Each row is a point on a tangle of strands that fork, close into loops and nearly touch. The rows are in no order.
Points whose rows are less than 57 apart are linked; no others are. Some points are linked to none.
K_757: [ -8  29 -10  -5  20 -22 -13   6 -28 -13 -28  -8 -16  15   0  -6  -7   5
  -3  14  13  -1 -11  25  18  -8  19 -12  22  12 -17  19 -13  24  -8]
K_464: [ -7  21  11 -20  14  -9  -2  26  -8  -6   7  -4  22  22 -11 -45   9  26
  10   8   5 -23 -18  -8  28   3   2   0  12   5   5 -10 -16  -5   2]
K_6: [ 13 -22  -6   1 -13 -13   0   7   2   3   8 -11 -10   2  14  11  -5  -6
 -12  -4   5   5  -3   8   2 -16  -6  -5 -14 -18  -4   7   6   1  -2]
K_967: [  5  -6   2  29  -2  15   4 -35  21  17  11  10  14 -27 -11  10  10   0
  23 -15 -19  13  18 -11   5  10  -7  19 -11  -2   1  -7  25  -2   9]
K_305: [ 15 -13  19  -6 -20  11   7  14   7  22  32   8   1  -2   4  21 -19 -18
   6 -15  -4  16   7 -19 -10 -21 -16  13 -10 -25  -2 -27  13 -23   8]
K_897: [ 17 -14 -10  -8 -18   1  18  15   1 -35  -3   1   4   9  20  44 -11 -27
 -23  13   9  17   1  35  -4 -14  -2  -4  -3 -30  -6  10  26  14   8]
K_674: [ 22  -1 -14  -5  -9  -7  10  17  -1 -30 -11  -4   3  11   7  33  -8 -22
 -24  15   8  10  -2  37   5 -16  10 -12   0 -23  -9  18  21  20  -4]
K_619: [ 18 -26  -9   6 -19  -7  30  25  27 -25  -4  -9   2  11  17  30  -2  16
 -35 -25  -5  20  -1  19   2 -24 -21  -4 -29 -25 -10  24   7  16 -27]
K_511: [  6 -10 -14  20  14  12  -6 -40  14  26   5 -10  -3 -23 -21  10  11 -21
  11 -14 -25  21  20  -9 -23  16  -2   3 -18   1   8  10  20  11   7]
K_949: [ 25  38   1   8 -11  22   2  21   6  -4  15  12  42  16 -12  -2  -5 -25
  14  24   2  -3   5   5  19   8  14  15  16 -24  -5  -7  20 -30  -5]
K_888: [-27  21 -10  -6  17 -27  -7 -12 -23 -26 -48  -8 -38  22 -21  -5 -16  20
 -11  11  19  -7   0   2   2 -13  32  -9  12  18 -22  27  -9  34 -27]
K_376: [  3  11 -28   2 -10   4   3  11 -20 -17 -24  12  -2  -9  31  31  -5 -31
 -10  27   9  11  -2  43   6  -4   8   1  23  -9 -28  16  17   9  13]
K_968: [ 13 -20  11 -11 -15  -2  -8  26  21  32  31  -4  -6   1  -1   2 -25  -7
  -1 -23  -5  39  23 -25 -39 -19 -26   0 -13 -13  -1 -32   5  -5  -2]
K_977: [  7 -18 -25  22  -6 -17  11   5  11 -17 -34  -8 -27   9  20  33  -6  12
 -38 -15   2  10   1  32   7 -16 -11 -10 -13  -2 -19  25   2  21 -23]
K_17: [  6  -5  -3  29 -11  11   0 -15  24  10  -2  14  19 -17   1  19   6   3
  15 -15 -12  20  19  -5  19   2 -16  21 -11 -11  -8  -9  30  -9  -1]
K_352: [ 12 -13   1  -7 -11 -13  -8  21  -1  15  26 -17 -23   5   5   7 -30 -25
 -11  -9  -6  29  20  -6 -32 -14 -12 -23 -11 -15  -1 -22 -15  -5   1]
K_35: [  1 -10   4   4  21 -11 -14 -36  -3  15   2 -23 -22   3 -29  -5  10 -20
  -5   2  -8  -1   9 -13 -43  11  20 -23  -5  17  22   9 -10   5  -1]
K_63: [ -9  -9  -5  23  20  -9  -7 -45  10   1 -25 -16 -24   1 -25   5   5  -1
 -19  -7  -7   4  12  -2 -25   7   9 -17 -12  24  17  26  -5  20 -28]
K_243: [ 27 -29  10  -2 -25   8  25  22  25   3  18  -5   5   1  13  38 -20  -4
 -18 -30  -8  34   1  -8 -20 -30 -23   2 -23 -22  -5   0  17   5 -19]
K_992: [-24 -11   4  -5   9  -2  -1 -20  20  -4  -6  -7   3  -6  -3 -22  23  15
   3   1  -5 -13  -5   2   2  17  -1 -11  -1  31  13   5 -13  12  -9]
K_562: [ -2   1 -14   8  -1 -16 -11  -7 -15 -11 -26  -4 -17  -5  17   7   7  -8
  -9   9   9   0  -2  24   7  -4   3  -1   8   2 -15  15   1  10   3]
K_781: [  5  19  13 -17  -2   8   9  32 -12  -6   5  14  31  19   2 -22  -3  -2
  -4  18  10 -23  -8   3  27 -11   7  10  14 -20  -5  -6 -10 -23   1]
K_449: [  4 -10  26  -2 -23  22  32  30  24 -21   2  11  36   5  17  19 -17   5
 -21  -6  13  -6 -10   5  14 -22 -10  19  -5 -30  -7 -10   7 -17  -4]
K_573: [  8 -11  -2  18  26   0  -3 -36  18  27   3 -26   2  -1 -37  -8  13  -4
  -4 -12 -24  12  15  -7 -25  18  -1 -20 -20  11  21  21   2  12 -22]
K_598: [-10 -14   4  -2  15  -1  -8 -43  -9   7  -1 -10 -33  -8 -15   3  10 -27
  -6   2  -1  -4   9 -10 -41   6  18 -19   3  28  21   3 -12   7   0]
K_912: [ -8  31 -20 -14  13 -17   2  30 -26 -15 -21   1   0  18  13  -5  -9  31
  13   1  10  -8 -31  25  29  -8  -4 -13  12  23  -1   9 -16  27 -10]
K_413: [ 18 -27 -23  17 -13 -11  19  17  21 -17 -21  -4 -15   6  19  34  -4  12
 -38 -23  -6  19   3  25   0 -20 -18  -8 -24 -14 -15  30   8  21 -26]
K_288: [ -4 -11   0  -2  -6 -17 -16  10  -8  15  20  -6 -36   2   7   2 -32 -26
 -10 -10  -5  23  25  -6 -38  -3   2 -21  -1 -16   2 -33 -29 -10  14]
K_332: [ -7  -4  -5 -16   8 -25   3  23  -6 -13  -5  -8   2  21  19 -12  -2  28
 -17  -2  13 -19 -13  23  15 -19   3  -8   2   5  -7   5 -15  14 -13]
K_262: [ 17  -8   2   2  -3  -9  -5   1   5  11  15 -14   5   1  -8  -1   2 -12
  -3  -1  -3   5   2  -4   9  -5  -4   1 -15 -21  -2   4  15 -11  -3]
K_841: [ 14 -17   9  -4  11 -25 -12  -8   4   8  21 -28  -7  13 -17 -20   9   9
 -11  -5   0 -12  -1  -7  -8   0   5  -9 -16  -4  12   7  -8   2 -15]
K_460: [  1  -2   1   0  -3 -34 -10  -7 -28 -12 -26  -6 -55  26  -5  18 -27 -10
 -21  13  22  -4   5  -7 -14 -17  33 -13   4   2 -11  23 -10  22 -10]
K_657: [  8  25 -11   4   7  -2  -5  27   8  -5  -8   2  24  19  -3 -12   6  13
  16   8   3  -4 -16   0  38   8 -11   1   4   2   3   6   1   0  -5]
K_860: [-17   4   1   1  -4  21   4  -5   9  -7  -5  12  18 -15   0 -18  14  22
  19  13  -1 -11  -7 -15  17  22 -13  12  11  25   5 -12  -5  -2  21]
K_380: [  3 -15   5 -13  -7   0 -18  11  23  32  33  -1 -18  -9  -2  -2 -23  -8
   1 -30 -12  35  23 -27 -49 -13 -24   5 -14  -4   2 -39   2  -2  11]
K_565: [ 16 -18   8 -11 -16  -7  -2  35  11  21  31 -12  -5   9   0   7 -30 -18
 -11 -18  -9  35  21 -18 -38 -20 -23 -16 -11 -13  -2 -28  -8  -5  -7]
K_291: [-17  25  -9 -14   3  -4  -9   6 -36 -12 -19  11 -12 -18  18 -10  -1  -2
  -1  23  10 -13 -13  30  11   0   7   1  29   2 -29   3 -16   9  13]
K_794: [ 10   4   0   3  -2 -10   1  26   7  -9   1  -3  19  21   1 -16   8   5
   0   4   4  -5  -8   6  30 -10  -4  -1  -4 -11  -4   9   4  -1  -8]
K_423: [-12  17 -12   2  24 -11 -14 -11  -5 -10 -25 -14  -5   0 -14 -11  16   8
   4  14   2  -5  -8  10   4  21  13 -16   9  24   1  15  -5  22   0]
K_872: [-11  21   2 -20  10 -10  -4  22 -10  -7  -2  -6  10  15   4 -33   6  32
   9   7   8 -23 -25   4  29   3  -8  -3  11  15  -3  -4 -18  10   1]
K_729: [ -6 -22  26  -5 -21  23   9  -6   6  14  32  21   0 -15  28  11 -19  12
   1 -35   2  -3   5 -24 -18 -25 -16  41 -10 -12   0 -43   4 -31  14]
K_952: [ -7 -14  19 -26   5  -7  -8 -10 -17  12  33  -4 -21  -1  -9 -21   7  -9
   8   7  -3 -15  -1 -18 -26  17  20 -17   4  -9  20 -21 -24 -17  24]
K_484: [ -2  26   2  -5   0  16   9  14   1  -3  -9  19  23   4  -4 -10  11  41
  26  -4  13 -22 -24 -21  29  16 -18  11   3  26  25  -5  -4   0   9]
K_79: [ 10 -25 -11  -5 -19   6  27  19  13 -35  -7   8  10   1  34  48 -10 -13
 -29  -1   5  14  -8  29   3 -18 -11   5  -8 -31 -11   8  17  13   7]
K_700: [ 18  19 -20  22  -8   5  -7  15  15  -2 -10   6  23   7  -4   7   6 -13
  18  15  -2  14   3   6  31   8  -6   9   1 -11  -9  10  28  -5  -1]
K_50: [ -4 -20 -12  17  11   5  -7 -46   3  16  -9 -11 -22 -24  -6  16   3 -15
  -7 -19  -7  19  11   0 -34   8  -2  -5 -18  10  13   7  11  14   0]
K_615: [ 12 -26 -11   9  -4 -16  -5  -7  10   4   3 -16 -16   5   9   5  -1   3
 -19 -19   1   5  -1   5  -7 -10 -12 -10 -19  -7   0  14   6   7 -16]
K_875: [  3  -9  20 -20  -7   5  -4   1 -19  13  31   9  -7  -6  -5 -19   6 -11
  12   4  -1 -16   7 -20  -8  13  14   4   5 -24   7 -25 -11 -30  23]
K_512: [ 16 -23 -10   8   0 -17  -8 -17   7  15   1 -24 -20   4  -8   6  -6   6
 -22 -25  -6  11   6  -1 -20  -5 -14 -10 -23  -5  12  16   4   8 -23]
K_311: [  5   7  14   6  10  11   0 -12  12  14  18  -5  28  -5 -22 -23  19   8
  19   9  -7  -8   2 -21  12  20   5  15   4  -1   7 -12  -1 -14  12]
K_354: [-23  16 -15 -14  -3   3  -2   7 -13 -20 -16  11  -7 -13  25  -5   2  29
  14   9   8 -12 -26  14  22   5 -22   4  18  28 -14  -3 -11  21   7]
K_283: [ 12   1   6  32 -11   6  -1   2  29  11  -1   3  23  -3 -10  14   5  10
  15 -13 -10  19  11  -4  25   3 -17  12 -16 -16  -3  -3  25 -14 -16]
K_442: [ -9 -16  -1  -6   1  -7  -4  -8  -7  -2   5  -4  -9  -6  12 -10  11   3
  -5   1   8 -14  -4   4   5  -1  -2   5   4  -6  -4  -4  -6   1  14]
K_922: [ 19  42 -22   3 -10  15   9  32   2 -22  -6  11  29  24   4   3  -7 -20
  11  22   4   9  -7  22  26   3   0  -2  17  -6  -1  12  25   3  -6]
K_530: [  7   0  -7  -5  -2 -16   4  27   8 -13  -7  -7  13  20  11  -6   2   5
 -14   3   9  -6 -11  22  21 -17  -2 -10  -1  -9  -9  14   1  13  -8]
K_217: [-16 -16   3   2  10   0  -3 -30   5   4   1 -10  -6 -11  -6 -15  20  -2
  -1   6  -3 -11   2   1  -7  12   7 -11   1  28  10   3  -7   9   2]
K_54: [ 22 -22  22 -12 -27   8  23  25  17   1  29  -6   9   8   4  32 -24 -11
 -10 -18  -2  32   2  -8 -16 -24 -21  -1 -18 -30  -3 -12  18  -4 -12]
K_946: [  7 -21  -6  16  22   6   0 -32  29  27   8 -16   4  -8 -31  -4   9   4
  -4 -23 -27  19  19 -12 -24  13 -17 -12 -29   8  26  20   5  11 -27]
K_468: [ -4 -17  -6  -4  -7  -1 -15   1   5  20  25   5 -30 -17  11  10 -18 -20
   7 -28  -9  33  20 -14 -41  -9 -17   5 -14  -2  -1 -43   5  -3  26]
K_186: [ -6 -17   0   6  11 -22  -9 -26   7  -7 -16 -18 -32  12 -14  -6   0  16
 -29 -14  -2  -6   1   7 -17   3   8 -11 -13  19  17  27  -8  18 -31]
K_518: [ 20 -21   0  -3  -6  -7  -5  -3  12  27  22 -19  -7   0 -11   4 -11   6
 -13 -32  -5  20   9 -18 -22 -15 -24  -3 -26  -7  10   2  11   3 -19]
K_551: [ -9  16  -2   7  27 -23 -21 -20 -12  -5 -25 -20 -17  11 -23  -8  12   2
  -6  14   4  -8   2   5  -4  10  31 -11  12  14  -1  24 -10  20  -6]
K_320: [-11  15  -3 -18  10 -18  -1  28  -9 -12  -6  -6   9  23  15 -28  -2  31
   0   3  11 -18 -23  15  28 -14  -2  -7  12  12  -3  -1 -25  15 -11]
K_651: [-42  -8 -21   1   2   8   0 -17  12 -22 -44  16 -31 -14  12  19  14  35
   3  -4  -3   0 -11  18   1  16 -25  -7  -2  45   4  16 -12  27 -13]
K_11: [ -7  10 -14  15   9  15  -6 -21 -20   4  -1   4   4 -31  -5  -5  24 -23
  19  24 -15  -4  13  -8 -14  36  20   2  26   6 -11   6   6  -3  36]
K_895: [-13   1 -10  19  15  23   1 -34   0  20  -3  -2  10 -25  -7  -6  31 -20
  24  24 -16 -11  14  -4 -15  28  18  -7  12  30  -4   1  -1   1  19]
K_401: [ -8  32 -22   7   5  18  -3  -3 -18  -7  -9  11  15 -24   2 -11  14  -4
  26  27 -11  -2  -6  -5  13  37  -1   8  26  26  -6  -2  -1   0  30]
K_322: [-22 -13  -8   6   5  25   3 -35  13   9   3   4   6 -27   3 -14  22 -10
  17  14 -10 -15   9  -6  -8  20   4  -5   8  36   3  -6  -7   0  10]
K_378: [ 15  11   4  -1 -12  10   3  16   4   1  11  11  25  11   0  -2   0 -18
   9  15   1  -1   3   2  19  -2   3  14   7 -25  -6  -4  15 -27   4]
K_462: [-10   6 -10   2  12 -32  -5  -5 -16 -17 -39  -9 -35  28 -16  -1 -20  18
 -22   2  21  -6   2   5   1 -20  29  -9   5  13 -14  35  -5  33 -30]
K_673: [ -5  -9 -28  30   7 -13  -9 -26   1  -4 -42  -6 -25  -6   4  21   4  -3
 -11  -7  -3  11   7  20   6   7  -7  -5  -4   4  -8  21  15  16  -8]
K_820: [  8 -14  50 -12 -20  18  28  29  19  -6  17   7  31   0  10  20 -24   9
 -23 -14   9 -11 -10  -8  -2 -25  -3  19 -10 -32   0 -22   5 -31  -9]
K_342: [  5   8   7   8 -14  11   4  10   1   0   1   9  26  -5   8  -6   0  -5
   7   9   6  -5   0  -3  27  -3  -3  21   8 -17  -5 -13   7 -26   8]
K_7: [  1 -10  21   3 -15  11   8  -1   3   5  16  15  16  -7   8  -7  -1   7
   1  -7   5 -16   0 -14  12  -9  -5  33   1 -16  -6 -27   1 -34   9]
K_248: [ -5   2  -1  13  -8  11   2  -2  10  -4  -9   9  22 -12   6  -7   6  10
  13  -2   3  -3   1  -9  26   8 -12  20   6  -1  -3 -15   8 -10  14]
K_71: [ -5  11  30 -14  15   0  -3  12   5   1  18  -5  30  12 -20 -46  14  20
   9  11   3 -28  -8 -25  21  12   8  10   6  -4  15 -14 -16 -22   6]
K_16: [-14  27 -27  18   9  -3 -21 -13 -29  -9 -33   2 -10 -21   6  10  13 -21
  15  24  -2   7   3  15   3  22  10   2  30  10 -17  23  11  12  20]
K_284: [-11 -22  -8   8   6   7   8 -32  34  15   2  -6 -11 -11 -19  -8   7  16
 -21 -28 -22  16  14  -1 -32   1 -21 -12 -33  25  29  19   0  12 -38]
K_77: [ -4  22   9  -9  -1  27   8   2   6  -7  -5  21  23 -10  -8 -16  11  34
  31   8  11 -22 -26 -26  20  21 -16  13  10  40  19 -14 -11  -5  16]
K_287: [ -6  22 -16  12  -1  14  -7 -11 -22  -2  -2  11  19 -28   2  -7  17 -13
  20  26 -11   2   9  -5  11  35   7  19  27   7 -14  -3  10 -10  32]
K_323: [  5 -17  39  -7 -21  19  14  11   8  17  30  13  10 -10  18  12 -22   8
  -5 -31   2  -5   0 -29 -18 -29  -9  31  -9 -19   3 -38  -1 -38   4]
K_184: [-14  22  -9 -14  21 -33  -2  16 -20 -14 -20  -9 -13  26   0 -10 -18  27
 -11   4  16  -7 -14  25  15 -19  23 -15  15  18 -13  20 -22  31 -21]
K_650: [  2  -1  28  -3  11   5  -3  -9  13  12  28 -12  27   2 -25 -32  21   9
   9   6  -8 -17   0 -26   5  12   9  11   0  -5  15 -10  -9 -22   4]
K_539: [ 10 -13   2   1 -17   7  -7   5   4  27  27  10 -14 -10   8  23 -21 -24
  11 -21 -14  34  19 -15 -24 -14 -15  12 -14 -15  -7 -31  15  -8  16]
K_451: [  9  18  38 -14  -7  14  13  34  -3  -8  13  11  42  23  -4 -19 -11   4
  -6   9  14 -29  -6  -2  21 -13  14   9   7 -30   6 -10  -8 -33  -3]
K_709: [ 10 -13 -16  11 -15   5  -3  -6 -14   3  -4  11 -10 -18  25  22   0 -31
   0   5  -3  15  11  12   3  -3   1   5   3 -17 -16  -3  29 -11  20]
K_244: [-15  28 -18   6  17  14  -8 -14 -14  -1 -21   0   3 -21  -3  -4  18   1
  24  29  -8 -10  -6   3   3  38   5  -5  24  38  -7  10  -9  19  21]
K_817: [-15 -26  10 -17  -2   5   1 -29   3   9  27   1 -17 -20   6 -17  12  -6
   3  -1   0 -12   0  -9 -23   2   1   4  -2  11  17 -16 -13  -3  17]
K_367: [  3 -10   2   8  28   2  -8 -35  17  24  11 -28   4   2 -36 -13  18 -15
   2   5 -24  -4  10 -13 -30  19  15 -22 -14  19  19  15  -7   7 -12]
K_785: [  8  -3  -4  -6 -15  16  -6  -5 -25  12  19  25 -11 -18  11  12  -1 -33
  19   4 -12   8  19 -10 -11  14  12  11   8 -25  -5 -27  12 -28  40]
K_139: [  4  -2  -5   6  -8 -25  -8  -6 -25 -15 -27  -6 -50  16   6  32 -24 -16
 -25  12  19   5   7   5 -14 -20  24 -16  -1  -4 -15  20  -4  19  -3]
K_389: [  0  -2  39 -22 -10  15  26  41   3 -15  11  12  37  17   8 -10 -18   9
 -21   3  18 -31 -13  -3  17 -21   5  17  -3 -28   4 -13 -13 -28   0]
K_686: [-15  -8   0  -9  14 -20 -12  -7   7  -5  -4 -15  -7  11  -3 -27  12  25
  -9  -2   7 -16 -10   8   8   2   1  -9   0  18   6   5 -13  13 -11]
K_472: [-15 -18  22   6 -18  21  11 -20  11   0  19  22  14 -25  20  -1  -2  21
   4 -24   2 -12   2 -16  -1 -12 -12  42  -4  -1  -1 -34  -1 -25  12]
K_426: [ 14  -5   4  21  14  15  -5 -32  20  34  20  -7  16 -20 -27   1  14 -12
  20 -14 -22  23  23 -17 -13  13  -3   8 -14   1   7   5  21   2   4]
K_773: [ -7   3 -30  22  20  21   9 -11  31  12 -34  22  -5  -8 -20  25  27  22
  23   3 -16  -3   5  -3   0  34 -26 -15 -25  39  25  29  10  13  -1]
K_338: [-26  21   4 -20  10 -23 -13  -8 -39 -11 -17   6 -33  -2   0  -1  -3   1
  -5  25  20 -18  -7  11  -5  -1  34  -7  29   1 -23  13 -22  12   6]
K_879: [ 19  -3  16   0  -3 -14  -8  11  10  13  26 -18  23  18 -20 -17   7  -3
   1   1  -3  -1   2 -11  12  -4   2  -2 -12 -20   3   4   9 -15 -21]
K_98: [ 20  20 -22   1  -4   0   7  25   1 -28 -13  -2  18  14   4  16   1 -24
  -9  19   3  13  -5  34  19  -5   4  -7   5 -14  -9  19  19  19  -6]
K_557: [-10  13  -1 -24   4 -13 -12  10 -42  -6  -8  12 -18  -4  12  -3   2  -4
  -6  23  16 -18 -11  23   0   1  20  -5  27 -13 -21   4 -21  -1  14]
K_101: [-25  16   5 -22  16 -29  -8  -9 -33 -17 -26  -3 -37  19 -18 -10 -14  13
  -6  18  24 -17  -2   0  -3 -12  41  -8  20   8 -21  25 -18  28  -9]
K_545: [ -5 -12   1  -4 -11  -9 -10   3 -18  12  22   8 -35  -4  13   2 -15 -29
   7   0  -5  13  18  -1 -25   5   5 -18   4 -24   3 -34 -17 -18  22]
K_919: [-21  10  -1 -27  10 -30  -5   7 -28 -19 -25  -2 -30  19   1  -7 -23  19
 -17  14  28 -20 -10  17  -1 -25  37  -7  15   6 -25  21 -23  27 -14]
K_746: [ -1  -2   1  -7  -1   7  -2  -6 -26   5  14  11   0 -15   7 -11  15 -17
  13  15   0 -13   6  -3  -1  16  15   9  16 -13  -5 -12  -2 -23  28]
K_571: [  4  24   8 -16  11  -3  -2  37 -15  -6   9   0  30  26  -5 -35   7   8
   9  16   4 -23 -14   1  29  -6   8  -2   9 -11   1  -6 -13 -14   1]
K_329: [  9 -15   2  -4 -19   7  28  24  15 -25   0   8  20   8  27  21  -8  -2
 -19   1   7   3 -11  14  11 -23 -10  11  -5 -24 -13   2  11   1   1]
K_859: [ 16  -9 -12   2  -4 -20  -1   3 -10 -17 -24  -7 -23  15  11  34 -15 -17
 -26  12  11   6   2  29  -2 -18  20 -13   2 -10 -18  24   8  21  -6]
K_527: [-16 -20   2  -9  -2   5  -5 -23 -11   9  19   0 -36 -22  10   0   3 -22
   6  -5  -2   4   9  -7 -38   5   6  -5   2   5  14 -28 -10  -5  27]
K_75: [-18 -20  -6  15  18   5   3 -52  15   6 -22  -5 -20  -7 -15   0  13 -13
 -12  -4 -11  -4  13   2 -33   7   7 -20 -11  38  19  22  -9  13 -26]
K_753: [-16 -32  -2  -5   4  11   7 -36  36  18  -1   5 -11 -19  -4 -11  13   2
 -20 -29 -22   8   6  -7 -39  -5 -13 -12 -30  41  32  13 -13   8 -33]
K_228: [  3   2 -20   0  -6  -4  -2  10 -22 -13 -21   6  -3  -4  26  14   1 -18
  -7  15  12   4  -6  34  13  -6   2   0  15  -5 -24  12   5   5  13]
K_4: [-14 -18  -7   7   7  -4  -8 -44 -10   3  -9  -9 -37 -17  -3  15   5 -22
  -3  -5   2   6  12  -5 -37   6  11 -11   0  20  14   5  -4  10   5]
K_901: [  5   2  17  -1  -6  -4   5  25  22  -3   4  -3  27  14   3 -17  -1  23
  -5  -4   9 -13 -12 -11  26 -16 -12   6  -9 -12   0  -5   3 -12 -15]
K_558: [  2  -1  -2   0  -6  19   1 -17 -22  11  18  24  -1 -27   4  -3  12 -21
  22   7 -11  -3  19 -14  -6  18  18  20  13 -18  -6 -21  12 -23  36]
K_106: [ 10 -18  30 -12 -23  18  20  28  17   7  33   6  10   3  18  26 -34 -10
 -10 -24   1  25   7 -19 -27 -31 -20   9 -11 -28  -1 -36   1 -19  -2]
K_336: [ 21 -27   6   0 -26   3  34  26  30 -17   9 -11   8   6  17  31  -8  12
 -32 -31  -5  22  -6   4 -10 -29 -23  -1 -28 -26  -6  13  10  14 -26]
K_208: [ -7  45 -21 -17  14  -6   1  13 -36  -8 -20   2 -13   3   3   0  -2  32
  27   4   1  -7 -35  20  31   8  -8 -13   9  31   4  19 -10  33  -9]
K_371: [  5  35 -15   0  16 -13  -8  23 -12  -4 -11  -4  17  23  -9 -15   9  19
  26   6  -3  -4 -23   4  34  10  -8 -10   3  18  15  15  -1  11  -3]
K_28: [  1  21   6   8  -6   5   6  28  21  -7  -9  14  17  12  -6  -8   5  43
  18 -13  11 -11 -27 -16  35   4 -22  11  -8  13  16  -5  -3  -8  -4]
K_866: [-10   5 -21  17   8  -2 -14 -17 -15  -5 -24   0  -5 -19   4   6  14 -13
   9  13  -5   7   6  15   8  19   2   3  14   4 -14  13  14   9  17]
K_745: [-11  -6   3  -2  19 -22 -11 -24  -2  -6 -12 -22 -20  12 -19 -15   6  14
 -17   0   3 -13   2   1  -7   6  18 -17  -5  22   8  22 -13  18 -19]
K_733: [ 11 -16  15   7  -4  -2  -1 -14  24  28  23 -12  11  -6 -20 -10   4  14
   0 -30  -5  14  10 -22  -7  -1 -19   7 -20 -14   9   4  12  -9 -20]
K_800: [  8  -1  18  14   4  -5  -4   1  24  20  20 -15  25  10 -24 -14   7  16
   3  -9  -7   5   2 -22  18   3 -12   4 -16 -15   6   4  13 -12 -25]
K_890: [  9  13   4   6 -29  32  15  10 -11 -10   1  40  30 -14  17  14 -13 -18
  10   8   5 -10  16   6  16  -1   8  33  18 -16 -17 -22  17 -41  18]
K_806: [-12 -14  -9  -1  -7   8 -11 -16  -6  16  17   6 -38 -26   6   8  -8 -26
  11 -14 -12  20  20  -9 -45   6  -2   0  -4   4   8 -38  -2  -2  34]
K_617: [ 12  36   3   7   4   9  -6  24  -1  -5  -4   6  30  17 -10 -15   5  14
  28   8   5  -6 -18 -12  36  20  -7  13   6   4  11  -6   1 -19   3]
K_635: [  1  12  10  20 -10   9   3   9  17  -7 -12  18  28   0   0   1  -3  28
  20  -7   7  -8 -13 -16  33   7 -20  24   1  10   8 -19   6 -20  -1]
K_153: [ 26  50 -11   5  -1  15   4  28  -2 -16   4   6  40  27  -4  -4  -2 -16
  23  25  -1   3  -8  12  30  11   5   0  14  -8  -2   5  15 -14 -10]
K_21: [  1  -6  22  -9  -6   3  20  34  14 -11   6   6  31  18  16 -17  -9  17
 -15  -4  14 -22 -16  -7  26 -23  -8  14  -5 -19  -4 -11  -5 -17  -7]
K_85: [  8  42 -14 -16  13   1   3  23 -31  -5  -9   1   7  16  -4  -9   7  36
  33   0   6 -12 -45   0  37   9  -7  -8   1  23  20  20  -7  19  -6]
K_857: [-11  35 -15   6  16 -14 -18  -6 -34 -13 -34  -3 -17  -5  -1   4   0 -12
   5  22   6   4  -3  21   7   9  19  -9  32   9 -23  25  -3  21   6]
K_421: [  7  27   6  11   6  10  -7   7   6   1   6   0  32   4 -21 -13  12  10
  23  13  -6  -7  -3 -18  26  21   4  15   8  -1   7  -5   0 -20   8]
K_298: [  6  -4   0  -6 -17   8  -8   4 -20  18  25  18 -17 -10  10  10 -15 -39
  19  -1 -12  14  20  -6 -17  11  11 -10   5 -30  -1 -32   3 -24  27]
K_770: [-19  29 -11   0  21  -3 -12 -11 -15 -12 -25  -4  -4 -11  -9  -5  16   6
  13  24  -1  -8 -11   7   2  23   6 -15  23  35  -6  12 -12  24   7]
K_520: [-20 -30  -1   2  11  14   3 -44  23  17   0   1 -14 -18  -4  -7  11 -15
 -15 -18 -17   3  10   0 -37  -3  -3 -13 -22  45  24   8  -9   7 -17]
K_769: [-17 -18  19 -25   6   9  -3 -24 -12  11  30   3 -19 -13  -6 -21  18 -17
   6   9  -3 -25   0 -14 -30  17  19 -15   9   6  17 -22 -25 -17  21]
K_219: [ 11 -11  43 -10 -18  19  17  19   4   9  24  12  20   2  10  10 -25   0
 -10 -16   8 -15  -6 -16  -4 -21   1  19  -5 -28   4 -33  -5 -42   1]

How many points has the smallest loop of links through each point below? Write none if it is on no loop.
K_879: 8
K_860: 6
K_85: 9
K_527: 17
K_901: 12
K_745: 13
K_153: 17

A piece is all that can be reached along the links. How many separate loops has the piece of each point below (a circle has one, a figure eight two, a Y none), and how many tips (points with one link)?
K_367: loops 1, tips 1
K_101: loops 0, tips 3
K_243: loops 1, tips 1
K_879: loops 1, tips 0
K_949: loops 2, tips 1
K_912: loops 3, tips 0

Name the points in between on the shortest way along the links from the first point to the second, in order.
K_897, K_378: K_674 K_98 K_922 K_153 K_949
K_919, K_16: K_184 K_757 K_857
K_875, K_968: K_952 K_769 K_817 K_527 K_806 K_468 K_380
K_558, K_968: K_785 K_298 K_545 K_288 K_352 K_565
K_336, K_968: K_243 K_54 K_106 K_305 K_539 K_468 K_380
K_50, K_75: K_4 K_598 K_35 K_367 K_573 K_946 K_284 K_753 K_520
